Each row is a point on a tangle of strands that fork and nearly touch. The rows are in no order.
In the rows, zero is written as 128.
Two points are linked if the straight distance between their rows is under 95.1. Some points are linked to none.
danub: [162 145  97 106 158  89 100 109 121 137 156 133 167 167 155  97  73 146
 136 122]
Gog: [149  78 166  88 170 137 126 124 150 131 108 128 169  93 129 163  75 113
 134  88]
litu: [117  91 185 170 101 111 178 196 175  97  93 136 101 114  94  81 122 164
 129  81]
mone: [114 126 125 185  95 151  85 147 127 138 147 143  75 128  85 162 151  93
 132 117]
kesu: [138 113 113 164 146 103 107 144 154 140 145 108 118 200 141 119 115 125
  97 122]
peka: [119  63 138 130 107 139 150 181  81 128  79 162 101  66 130 129 136 114
  94 152]
Gige: [147 158 112 177 120 119 114 133 103 141  95 118  92  90 120 112 113 154
 119 148]
vose: [159 168  84  76 122 160 119  82  95  89 107 184 125  59 123 142 122 147
 166 139]
Gogi: [176  97 172 157 132 104 151 165 169 108  99 118 133  79  99  93  91 167
 103  78]
lun: [ 78 139 103 159 125 160 128 109 124 134 114 133  64 116 103 171 146 128
 117 155]
tet: [103 117 114 132 104  94 105  94 118 122 163 108 125 221 171 107 171  70
 134  99]
Bobo: [143 172 115  94 121 148 137  95  81 122 147 134 138 140 141 151 186 142
 140 161]
Bido: [111 102 162 171  48 114 163 159 156 104  59 144  89  65  98 104 130 120
 108 105]
sibat: [142  87 179 135 153 111 175 158 183 150 116 129 152 113  69 119 104 162
 120 131]
Zem: [166 151 107 137 154  90 126 119 130 146 163 119 109 102  95 137  98 173
  91 133]
vosub: [106 117  79  99  94 112 102 111 140 171 140 133 108 237 206  80 164  99
 169 158]
Gid: [ 89 191 134 123  99 179 102 133  92 134 149 154 103 162 145 134 193 111
 186 126]
dorom: [168 110 128 104 128 125 125 149  64 149 108 153 125  62 124 131 114 124
 125 168]
kevik: [ 75 100 136 124 142 119 133 128 163 138 128  86 154 182 152 133 111  76
 120 141]
bel: [151  88 164 140  73 131 171 134 152 117  41 149 129  43 105 109 123 137
 102 116]
saf: [ 99 187 119 116 118 135 128 103 118 144 144 143 125 216 179  89 181 144
 154 118]
tager: [158 101 135 140  90 124 133 128 111 118  57 137 120  40 113 121 111 115
 109 137]
moguf: [116  83 188 161 121 116 162 197 187 122  91 124 136 145 108  69 107 146
 157 107]
vefig: [130 125 114 123 112 100 110 100 102 110 166 107 161 192 164 117 155  72
 115 112]
faliv: [127 175 102 194 113 134  90 124 124 146 127 126  71 114 107 128 143 162
 117 146]
vebep: [ 82 119 110  81 148 137 130 119  81 138 157 116 153 150 178 143 150 101
 124 157]
Suda: [156  67 189  87 129 142 177 119 171 128  77 177 148  48  86 139 122 176
 167 103]
fet: [100 132 122 187 111 153  80 144 109 145 133 148 113 127 124 131 138  90
 136 133]
gufiv: [155 121 140 139 117 111 127  97 122 116 153  94 159 141 109 172 158  94
  89 120]
sopu: [126 132  93  56 138 151 119 118  74 111 167 124 164  55 166 171 180 126
 137 151]
Dad: [ 71 135 139 174 121 127  86 130 188 152 164  80  81 171 133 139 145 127
 112  85]
nis: [133 149 111 115 122 126 116  99  79 104 173 148 182 173 162 124 156  94
 135 122]
mag: [ 93  90 123 150 122 159 133 166  90 141  98 156  85  93 121 142 141 107
 116 165]
tuvun: [162 183 110 143 131 100 114 154 102 127 153 155 127 142 127  74  92 158
 153 129]
rugur: [113 210 108 113 132 172 163 104 121 109 127 171 133 142 138 119 150 173
 144 133]
Tase: [128  56 137 100 138 139 153 165  93 139  78 155 131  50 143 120 109 127
  91 135]
vebam: [115 118 169 147 148 108 156 176 187 108 140  73 112 152  99 127  98 134
 126 102]
nef: [ 55 122 134 150 125 113 113 114 167 160 142  91 109 191 144 137 143  95
 119 114]
Zez: [ 97  81 162 168 134 126 132 199 212 142 111 116 120 183 114  92 110 130
 150 114]
suvuk: [112 159 120 141 148  84 128 159 145 122 161  88  93 114 120  99  58 140
 126 122]
Zamil: [147 178 105  47 130 169 147  92 108 109 145 188 150  83 123 151 146 146
 174 155]
gogeb: [113 183 110 130 111 101 135  57 108 111 164 108 112 159 132 139 178 132
 119 117]
lef: [ 76  84  91 108 105 133  79 135 128 170 161 133 119 226 196 105 166  75
 149 144]
Rosu: [168 116 148 158 146 106 123 137 181 133 128  90 173 123 114 118  94 133
 113 107]
fov: [184  88 149  95 130 109 134 118 136 138  93 152 116  46  88 154  87 132
 121 113]
Mem: [107 145 108  59 154 134 133 110  82 138 162 147 167 118 159 133 113 123
 152 149]
zego: [172 122 143  84 146 118 115 127  79 118 132  94 146 141 138 176 128 107
 125 136]
pero: [ 86  98 109  97 139 116 122 122 115 151 141 101 154 183 180 127 133  82
 116 160]
koto: [169 105 128 166 149  95 109 164 182 125 144  93 144 162 126 101  94 132
  97 113]
nalik: [173 101 159  99 150 105 128 102 139 134 135  88 172 141 123 175 123 114
 105 115]
mosi: [142  51 165 137 148 154 150 172 172 114  80 130 186 139 141  87 100 133
 139 113]
Luk: [130 125 107 116 158 126 108 122 117 135  85  80 136 171 186 121 110 133
 115 152]
sobag: [129 119 137 140 117 142 144 110 160  74 116  99 142  86  84 171 110 101
 115 109]
ruf: [140 108 145 134 159 132 124 144 157 135  79  59 140 161 151 136 108 137
 110 146]
pom: [ 99 141 115 166 117 148  76 143  97 141 154 156 138 164 150 112 133  89
 151 136]
Defa: [159  79 185 140 134 132 177 157 161  90  87 145 168 114  89 105 127 175
 156  81]
bala: [202 153 106  96 139 117 112  88  99 136 146 150 128 105 103 162 120 166
 131 127]
mon: [104 139  90 151 118 140 138 112 125 112 127 151  63 104  73 159 124 125
 115 162]
Fimed: [140 168 112  99 139 107 131  95 106 102 165 112 126 125 104 160 101 121
 142 112]
veva: [ 72 139 118 131 146 151 111 142  91 180 133 137  97 165 162 138 155 133
 133 167]
Tiv: [152 174  87 108 109 151 126  97  90  76 112 152 114  78 109 138 123 129
 154 148]
Famak: [196 132 120 127 151  97 109 117 111 145 151 140 139 117 109 142  97 161
 102 119]
ripit: [104 180 110 180 112 140  82 122 120 175 148 142  77 153 117 126 154 156
 140 138]
ser: [ 83 177 108 122 142 160 128 123  99 160 135 158 112 185 167 107 155 151
 151 152]
Deru: [136 114 149 136 119 109 174 131 203 104 108 117  97  37  69 120  92 168
 111 101]
Suz: [112 148 102 142 131 145 112 136  77 106 163 165 155 160 143 127 128  99
 141 134]
gal: [126 121 120 135 115 156 129 110 123  90 101 117 137  67 101 174 118  90
 121 139]
Zite: [ 70 126 123 142 144 155 122 150  96 174 116 142  75 142 122 155 141 122
 127 168]
Dudo: [172 100 175 127 154 123 137 128 203 133 109  86 203 148 124 122 120 150
 139 111]
tugat: [ 70 112 120 113 108 120  90  99 114 158 158 129 104 220 173 111 176  81
 142 108]
ribis: [156 172 106 139 130  80 100 128 132 134 181 113 143 157 135  90  88 140
 134 136]
pebok: [154  88 183 163  92 145 155 172 146  91  76 129 142  88  85 133 141 104
 136 116]
bipe: [139 162 124  52 148 116 128  98  87 126 151 141 153 113 132 153  95 122
 164 120]
lumi: [178  88 179 129 158 146 151 128 179 108 102 117 183 107 104 139 114 175
 141  87]
tono: [ 95 112 155 194  73 115 147 167 162 125  91 137  75  75  86 100 116 117
 112 108]
Perer: [101 208 124 140 108 115 121 115 137 138 185 132 102 186 139 102 170 149
 156 111]
godeb: [124  78 118 115 167 137 114 128 131 135 127 125 186 145 153 132  91 106
  99 134]
Mitod: [137 147 123 120 136 104 135 101 146  88 156  99 129 107  86 175  91 115
 117  98]
tufi: [ 81 153 107 181 122 119  86 119 138 179 177 141  91 178 124 125 151 138
 120 127]
vabek: [112 131 127 152 103 107 118  90 116 125 170 109 155 159 123 149 162  72
 105 119]
viza: [112  67 148  98 152 160 152 139 130 130 136 106 185 114 136 174 158 104
  93 142]
Duron: [145 101 100 100 106  65 124  81 162 159 141  67 134 207 182  88 137  90
 119 154]
Tidam: [136  54 130 135 157 141 126 165 164 133 105 122 171 174 152 110 101 110
 117 139]
lede: [106 112 124 177  82 153 104 151 123 109  97 164  49  89  81 150 142  91
 134 122]
fero: [151 185 107  80 150 131 139  56 102 132 148 154 168 143 163 126 141 175
 131 115]
zemel: [116  68 138 119 161 134 154 157 123 158  92 154 146  96 125 121  83 121
  97 148]
rona: [118 116 140 157 145 124 135 160 120 126 116 115 101 140 103 155 111 111
 116 133]
Lur: [110 178 100 150 104 157 118 125  89  96 112 145  96 105 124 130 135 122
 160 142]
rarez: [ 56 144 118 131 119 138  85 110 107 147 159 146  97 212 156 130 163 100
 147  93]
dep: [144 161 116 107 122 158 127 150  60 127 134 150 131 115 143 136 171 135
 156 182]
zaki: [119 222 111 130 120 114 138 106 129 108 178 124 122 143 126 105 130 156
 152 119]
zevak: [104 203 121 148 105 171 113 144  97 114 130 159  86 145 132 122 154 139
 183 123]
sezuf: [141 161 107  95 153 116 118  70  91 134 133 120 162 175 181 118 140 159
 119 133]
sude: [145  51 167  87 127 140 155 147 121 142  65 172 150  32 140 132 109 130
 108 110]
finap: [115 119 166 152 134 128 185 142 208  92 121 114 132  66  78 106  96 180
 133  90]
luko: [125  85 164 160 106 162 135 177 112  88  77 126 128  83 126 146 139  82
 124 118]
kove: [117 126  97 106 125 159 132 104  96  99 127 127 132  81 122 179 148  99
 116 162]
ziga: [183 104 135  88 144 116 115 125  87 152  93 147 120  64 118 148  93 140
 127 140]
peri: [121  75 162 130 165 124 170 159 163 151  91 145 143 115  94 112  83 147
 107 124]
neb: [109  98 155 152 138 119 126 192 197 123 126  85 110 189 121 118  98 104
 139 112]
suge: [125 132 139 137 151  93 147 171 160 106 153  84  91 105  93 124  73 143
 112 107]
pur: [129 117  82  91  99  86 127  79 138 167 131 103 127 223 210  64 164 105
 147 159]
Mula: [163 106 168 191 129 117 134 164 186 117 118 102 154  90  96  93 104 144
 114 104]
bemir: [140 196 111  65 134 185 174  90 127 101 129 183 155 113 131 133 159 165
 152 134]
sado: [137 109 104 106 169 123 101 107 113 147 139 142 176 138 157 115  77 117
 116 139]
vod: [117  68 129  85 160 149 116 148 123 134 140 112 198 105 169 147 128  98
 107 145]
pamov: [125 155  92 109 144 129 107 104  98 136 115 106 148 188 198  99 133 143
 129 151]
Lipo: [203 191 116  99 126 133 133 114  95 111 150 175 138 115 104 133 133 163
 153 128]
ragez: [ 75 172 132 119  96 165  81 123 108 152 168 156 115 196 155 124 188 102
 186  97]
pul: [116  89 110  99 138 164 138 121  99 109 143 120 150  86 132 193 169 100
  94 158]
larov: [174 113 153 130 145  92 138 145 138 135  99 123 121  77  98 120  70 149
 106 103]
kepe: [158 144 106  94 132 152 127 138  60 132 132 171 145  84 132 128 135 134
 150 171]
gukag: [ 92 166 112 152 111 101  92 104 140 178 195 136  80 208 143 101 181 154
 130 105]
rovam: [170 140 107  70 153  85 108  72 117 149 145 115 157 182 176 117 112 144
 129 111]
Gori: [128 157  91  45 123 168 134 105  86 111 156 144 149  56 146 156 176 128
 160 175]
Mez: [135 185 103 137 117 133 128  82  94 110 147 132 118 158 138 146 178 147
 128 144]
rov: [180 108 157 107 145 140 122 149  97 107  93  91 144  96 131 171 117 109
 122 131]
dumu: [161 124 136 179  99 123 124 141 126 136  59 116  99  64 112 118 118 143
  98 144]
kagog: [119 163 109 149 133  78 105 155 168 135 185  74 104 165 149  82  80 133
 135 134]
gib: [108 167 115 161 110  89 120  63 131 136 173  81 113 161 142 123 174 135
  99 113]
Rul: [175 192 105 128 124 124 139 130 102 122 162 192 133 118  95  99 120 167
 145 131]
gime: [124 113 106 140 118 121 156 122 147 122 102 145  70  70  57 142 108 135
 100 162]
Duve: [109 121 152 181 115 119 134 175 143 126 105 119  73 108  91 128 109 119
 118 120]
kubi: [135 102 131 139 115 131 168 105 201 104 101 136 105  51  46 144 114 149
 105 139]
bufiv: [139  50 185  83 132 156 173 151 147 131  77 164 169  45 114 133 123 145
 141 117]
Malu: [118 133 121 150 149 112 124 136 125 130 146 104 108 175 119 146 125 127
 105 125]
tunim: [ 87 149 123 177 113  94 100  96 172 150 182  65  79 166 149 122 166 140
  91  97]
Rusol: [123  62 162 152 138 163 133 176 135 105  72 122 156 106 150 115 123 109
 114 121]
Kip: [125 232 122 110 112 150 169  97 138  99 148 144 127 153 130 113 165 164
 155 113]

A fork is a point with three links, a tip a point with one. Leave the first point through the second and follow the links. Name the first fork or tip that comes.
ribis; tuvun | Zem
lede; mone | vefig
tufi; ripit | Rosu
bipe; Fimed | godeb
dumu; Gige | Perer
finap; Deru | Zite

Follow the links from the first point to the second, and from the first to the third. Name the last point that the two ways share.
Suda; mon; dumu | Zite
zemel; Lur; faliv | Perer
ruf; pul; moguf | danub
Mitod; Rul; Luk | danub
mosi; neb; pero | godeb
pebok; bala; Fimed | godeb
zego; vosub; Suz | vefig
